Each row is a point on a tangle of strands that fork, close into loops and nearly touch. The rows are in no order.
Points whose rows are less than 145 apart are linked; no others are. Some points are linked to none.
bizov: [ 70 -17 -27   2  -2  -4  17  -9   8 -33  14 -57  -7 -40 -95  -6 -28  27
   4  13  52  25  12 -74]
Kinu: [-33   7  11  26 -51  41   6 -51  -2  46 -26 -12  32  22 -18  14 -41  27
  30   3  41  25 -42   5]
vages: [ 31  19  52 -21 -63   7  37  17  23  24  17  13  -1   3  21  13  12  45
   3  -2   2  72 -76  21]
pez: [-22  61 -24  -1  14  24 -55 -30 -16   4 -37  17 -12  -1  10 -14 -43   2
  46 -64  -7 -51  30  24]
kegis: [-70 -17  42 -38 -12 -19 -28  76 -39 -12   3  15 -23 -48 -28  61 -25 -13
 -86 -47   6  14 -15  56]
Zev: [ 82  -4  37  -5  10   8  15  31  50  14  33  17 -56  28 -29   6  41 -11
 -32  52  46  66 -11 -16]
fada: [-19 -66   6   2  24 -21  43  21 -39   8  12  19 -37 -21  48 -21 -56 -37
 -23  11 -17 -72   8  32]
Zaf: [ 60 -33   8  -9  17   6  42  57   8  -7 -13 -18 -21  37  -3   8  51 -21
 -20  17  28   3  20 -22]
vefem: [ 36  22  26  14  -2 -29  -4  26  59 -20  57  14  -5   7  14 -14  35 -10
 -23  57 -25  44 -28 -24]
Tesu: [-24  49 -48 -18  13   2 -48 -21  68  36   8   0  26  87   3  -6  61  -8
 -31 -21 -22 -22 -23  20]
Sug: [-23 -19 -41 -46  35  19  34  12 -26  25 -20 -37 -14 -31  42  20   8  15
 -14  -9 -62 -46  54  30]
saze: [ 14 -68  -5  52 -60  -1   5 -11  52  22  89 -25  -4 -19 -23  -3 -24 -10
 -21  52  62  37 -59   3]
roz: [ -6 -17  -8  20 -27 -11   4  35  44  35  33 -22  50 -13  65 -18  65 -41
 -40   0 -59  -8 -43 -63]
Posos: [-64  39 -70 -54  55   6 -56  -4  25   1   7  21  11  33 -15 -32  44   8
 -38 -42 -23 -59  -4  24]
sez: [ 44 -34 -25 -23  71  30  64  21 -23  -5  21 -26  -9 -40  15  -4   5 -23
 -23   8 -43 -37  54  -3]
letus: [  6 -83 -32  -4  47  -4  55  -8 -77   0  54   8 -12 -62  32 -20 -38 -51
 -43  28 -28 -53  49  15]
zote: [ 14  17 -28 -34 -22  56 -36  27  43  28   2 -14 -33  77 -44  35  49  16
  18 -18  43  36 -34   0]
Kare: [ 62 -28  15  44  26  15  -6  -6 -27  43 -23 -18  41 -41 -23 -47   8 -37
  36  15  45   9 -19 -15]
nev: [ -5 -33  25  -8  22  30  27  14 -33  -8  20  59  -2 -65  -8 -38  -4  -8
 -53   0  12 -15  17 -17]
kimo: [-29 -67  43  29 -73  -6  16   2  45  38  34 -45  32   5   9   8 -13 -46
  19  29  52  50 -79 -16]
lorez: [-64  19  54 -27   7  -3 -44  19  21 -11   3  61 -47 -23  50  20 -20 -41
   9 -51  -2  10   9  85]
nugi: [ 78  36   9  38 -30   2  33   9 -17 -28  39 -14 -12  52 -21 -30 -10 -45
  26  22  23 -20 -24  -7]
Famas: [ 33 -48  12 -47  99 -44 -14  18 -44 -37   0  -6  62 -79 -57 -46  -3 -21
 -17   6  31   5  42 -60]
Dovi: [ 53  52 -13  17  -2  47  -9  28 -25  36  25 -33  -9  29 -35  31  15 -64
  20   2  36 -10  -7  -9]
Bibun: [  0  -7   2   1  35  20  55 -19 -23 -16 -81   4   6   7  -7  14 -21  84
   8  30 -17 -15  49 -42]
Lifak: [ 84 -55   5  16  16  19  19 -36   1 -12   6  -6  13 -52 -45 -47 -52  43
 -10   8   4  31  44 -74]
fik: [  6  -2 -23 -34 -26  56 -37  29 -24  13  19 -29 -46  23 -41  26 -16  33
  49  -5  32  23 -10 -32]
dami: [ 60 -21  34  17 -20  -5  -5   3  -1  51 -15 -47  12 -23  -1 -19 -55 -71
  50 -21  32   4   0   2]
Bes: [ 17   2 -47  28 -15  62  -6 -27  -5 -34   5  29 -20  36  50   1   6  27
  36 -12 -62  -2  35  30]
zurel: [100 -40  34  28 -49 -25 -18 -23  15  12  29 -37 -43 -49  -8 -24 -57 -36
  15 -25  33  17   0  -1]
rali: [-27 -14 -35 -47  -5  16 -40   9 -38  54 -36 -10 -26  -7  59 -22  24  33
  27 -19 -32 -46  11   5]
zak: [-11  65  13  -9  -3  -8 -20 -51   8  13  26  90 -52  31  23 -44   5  55
  12  27 -30 -12   5  41]
tozim: [-92  10  78  -5 -21 -68  -5 -31 -52 -38 -34  44  13   2   7  39  -5  -3
 -42 -25  -1  -1  13   5]
sinug: [-19 -26 -83  10 -10  38  12 -13  48  -4  -1 -73  35  54 -29  64  -8  35
  44 -14   3  30  20  34]
vupo: [-12 -15  11 -14  10 -18  21  15  -3  40  54   7  30 -49  61 -59 -45 -40
 -19   8 -32 -78  10  22]
Rebon: [-60 -16 -26  20  75 -19  36  -4 -16 -41 -58  45  -5  21   1   5   9  36
 -15  54 -23 -36  37  -3]
senir: [-22  11 -41   0  54  49 -27   9 -19  11 -60   0   3 -95  39  28  76  -1
  28  16 -25 -23 -11  -6]
tate: [ 41   4 -49  15 -19   6  29 -28   4 -16 -82 -45  -1  29 -30  18 -42  83
  57   6 -18   2  27 -23]
Gesig: [ 24  -4  31   5 -13 -13  38   6  -5   3  -4   5   1  56  46  26  76 -30
 -33  19  10  -5 -32  -1]
Dugoz: [-21  31 -27 -36  77   3 -19   8  50  16 -67 -27  69   8 -30   9  49  46
  17  28 -19   3 -15 -38]
gul: [-88 -25 -11 -24  38 -32 -24  49 -72 -11   9  -5  19 -43 -14  32   3 -31
 -48  -3 -14 -39 -10 -16]
tema: [-34  35   9 -51  63  45  12  26  -4 -12 -17  20 -15 -26 -17  50  10 -27
  12 -37  26  10  33  37]
Bikug: [ -1  36  22  65 -54 -12 -21  42  44 -21  27   0  27  28  22 -24 -19 -33
  74  -2  14  24 -47  22]
sorin: [-15 -11 -12  51   2  40  13 -11  41   9 -33   3   0  45 -20  45  27  46
  -6  32 -15  38  -6 -40]
dos: [ -5  42 -18 -40   9 -23   5 -20  11  -6 -56 -52  10  54 -42  34  11  44
  35 -22 -10  18  43  -8]
Vasi: [  0  69 -53  15  17  29 -35 -20  15  15 -60 -27  33 -25  -9 -20 -30  33
  58  -8  -6 -64  23  -7]
Nin: [-50  19 -61   4  86 -22 -24 -66   9  -7 -89   5  33 -17  10  14  34  72
  25  18 -65 -26  39  21]
zife: [-20 -30  36 -52 -44  -6  -7  14 -40  17 -13  -8 -52 -36  46  -9   6  17
  -5 -24 -35 -17  31 -36]
Gan: [-60  -6  60 -49  -2 -23 -14  26 -26  -1  26  71 -55 -44   9  48 -36  -9
 -39  -1 -29  43   0  89]
betes: [ -3   9 -16  -1 -19 -10 -12 -43 -19 -53 -12  33  -8  76  30 -45  40  23
   9 -34 -35 -29   0  57]
rakop: [-74 -10  17 -17   0 -65  26 -12 -69 -36 -73   7 -17  -2   6  40 -33   0
 -37 -47 -11 -43  18  61]
rilu: [-18 -60   5  23  -6  -2  72  17 -46 -88   5  17 -30 -58 -14  22 -98  14
 -69 -24  -6 -12  28  40]
dilis: [-29  17  27 -35  -2  -5 -13  25 -77 -17  24  42  -4  29  15 -44 -16 -19
  17 -32   2 -52 -13  12]
biz: [-18  28   1  25 -83  -7 -54 -70 -40   9  32  11  46  83  -2 -19   2  33
  56 -13 -17  33 -38   1]
Tozit: [ -9  27 -65  12  -2 -16 -42 -32  44  -8 -26 -68  43  83 -54  28  22  26
  30 -40  14  23   5  14]
puf: [ 14 -25  23 -33  73 -56  23  56  -4 -33  -5 -13  41 -38 -42 -12   1 -61
 -61   8  36   2  23 -58]
bota: [  7  30  33   8 -28 -53  27  25  14 -19  35  18 -10  12  57  11  43 -32
  -6   9 -51  16  -4  24]
fozib: [ 79 -18  19  67 -42 -55 -17 -22  -2 -46 -16 -26 -45 -30 -20 -25 -43 -47
  31  -2  26   8  27 -55]
zav: [-38 -21  23  15 -27 -21  33  18 -62 -68  38  38  -2 -40   8   5 -31  -9
 -64  -1 -24  -8  18  18]
ledof: [ 30  59  -4 -31  68  33  -3  27 -26   9 -24 -16  -5 -18 -38  29  41 -35
  15 -22  45 -13   5  -5]
vatu: [-22  25   0   9  38  -6  26 -14  12   7  15  78 -53  12  51 -41  -3  40
 -48  60 -22 -40   6  22]
rutok: [-24  30  11 -12 -31  40 -27 -34  18  61 -16  13 -18 -35  47  62  41 -22
   9 -25 -31  14  -9   8]
mima: [ 21 -40  40  27 -63   3   8  -3  49  31  36 -33  43 -33  55  11  38 -50
 -11  24 -24  57 -51 -42]
fara: [  8 -23  56 -13  79 -60  20   8  12  -8  -8  17 -15  -5 -28  10 -20 -58
 -70  31   8  20  46 -19]
Gurud: [ 22  10 -55  -4 -10  27  17  -9  63  57  -5 -17   4  68  21   3  45   8
 -18 -10   1 -31 -51  36]
rula: [  2 -26 -19  41  45  29 -32   6 -23  17 -13 -15  19 -88  15 -30  26 -42
  34  10  11 -21   6 -31]
luro: [ 33  36  17 -22 -68  23 -27  11  -7  42  58 -15 -30  16 -20  13   6  34
   9   2  13   4 -20 -55]
pes: [ 68 -54   2 -47  96 -56 -24 -23 -12  -7 -17 -23  55 -70 -23 -21 -34 -16
  22 -13  50  20  43  -9]
voka: [-31 -36 -46  30 -34  60  24  -1  48  28  47 -41  18  37 -10  56 -11   9
   2  41   9  27  -4  -8]
duneg: [ 58  28  33  51   8 -22  23  -4 -24 -65  71  23 -27 -12 -18 -45  -1 -44
 -23  10  20   1   9   1]
Moki: [ 21  -1 -17   1 -45   4  19 -39  73   9   0  -1  34  88  33   5  10  55
   5 -24 -19  16 -20  65]
legu: [ 23 -10  -3  63 -37  38  -8  11  34 -49  -8   6 -16  47  28  -5 -42   5
  66  -8  -6  12   1  -3]
Mulag: [-16 -26 -21  -7 -88  71  14 -30  -6  50  14 -35  -7 -42 -17 -19 -49  28
  24 -24  54 -14 -45  13]
Rep: [-59  22  71  25 -20 -39 -18 -21   1 -37 -51  53  45  32  17 -12  11  12
   9 -24  -9  22  21   0]
bavi: [-54 -39  38 -89 -17 -28   1  84  -7 -13  17  25 -10 -48  21  26  -7 -29
 -38 -59   1 -12   5  17]
bute: [ 91 -50   0  22 -34 -23   0 -38  46   9  86  13  -3 -42 -17 -23   8  10
 -38  33  41  87 -36 -22]
mez: [-18  11  49   4  10   8   3  19 -11 -25 -37  23 -52 -22  22  17 -34 -46
  28 -46  10   4  49  41]
misu: [ -2 -21  -8  16  39  12  17  15  52  45 -50 -28  38 -24   3  13  18  15
 -11  41 -17   7   9 -55]
Nafi: [-24  18 -55  17 -56  17  42 -36  41   0  52  -9   9 104 -15  12 -25  71
 -11  11  -9  16 -25  65]
Sak: [ 34 -16  41  -7  -3  66  35  -9 -35  17   5  25  18 -32 -13 -60 -17  37
  -3   0   2  12  14 -70]
zabil: [115 -33 -23 -41  52 -22 -34  -7   3 -26  12 -65  21 -75 -72 -13 -29  13
  19  21  55  25  27 -51]
gogab: [-12  10  34   4  62 -71  18  34  19 -20  77  31 -12  19  -8  -3 -23 -59
 -88  55  -5 -13  26  18]
Bab: [ 33  91  24 -18  -9 -29 -24  -1   2   3  77  44 -37  20  -6 -19  22  15
  -2  69 -34  44 -46 -17]
Nes: [-62   3 -44   0  69  20  -7 -10 -34  -4 -78  29  33 -38  14   5  42  28
  19  35 -18 -41  22 -29]
puzuz: [-50 -57   3 -19   4 -32  56  46 -48 -37 -69  -6 -23 -47 -10  33 -52  26
 -64 -12  18 -14   6  43]
gerek: [-38 -13 -32   2  19   3  -8  28  12  33   4 -10  41 -18  79 -27  29 -50
 -12 -18 -30 -74 -18 -17]
sal: [-27  48 -63  41  35 -22 -11 -69  27  24 -75 -19  10 -11   4   1  22  16
  -3 -17 -28 -40  29  12]
Bozi: [-24  12  15  28 -90   8 -12  30  19  -3  44 -26   5  38 -28   7 -18 -38
  47  -8  70  45 -79   8]
nom: [-72  -1 -49   3  22 -25 -52 -27 -12 -40   4  35   5  67 -18 -23  63   6
 -45 -42 -44 -39  23  40]
posoz: [ 41  23  -5  71 -21  -5 -21   8 -12 -24   5 -54 -29  -7 -71 -16  -8  -6
  21   7  46  13  10 -82]
ges: [ 11  -1  35 -14 -67  12 -19 -39 -47   8 -42  -6   1  66   1   5 -10  37
  59  -8   4  17 -21 -11]
Gisu: [-17  80  22  36 -68 -27 -32 -10   4 -25  33   4  50  39   5 -13 -28  16
  68  18 -26  54 -50   9]
bap: [ 19  69  36 -45 -26 -21  14 -44 -26  30  36  54 -20  46  12   0  -4  51
   9  42 -40  29 -17  -9]
Mebag: [-32  65  12  -6  -2  16 -56 -26  32  10   8  31 -13  11  24 -15  -6 -31
  24 -64  -5 -12 -10  67]
dira: [ 28 -11 -28  -2 -17  31   0  44  25  19 -57 -17 -34  16 -12  14  73   4
   9   3  58  -1 -41 -19]

A piece is two or more points that can be reached from each other along the links. Count, over all rows, the pieces, the separate loops (a circle has one, a figure eight two, a Y none), the forks (points with three links) and the tips (points with one).
pieces -> 3
loops -> 1
forks -> 7
tips -> 11

A fork is a point with three links, a tip a point with one. Leave the first point through the second and follow the links. Name the first fork or tip that comes.
Dugoz; misu -> Nes
Rep; tozim -> bizov
zife; rali -> kimo
legu; Bes -> Nafi
Nafi; Moki -> Bikug
Rebon; Bibun -> Dugoz

How many points has the smallest loop of links through each point below? Write none if it is on no loop.
Zev -> 5
zak -> none
Bes -> none
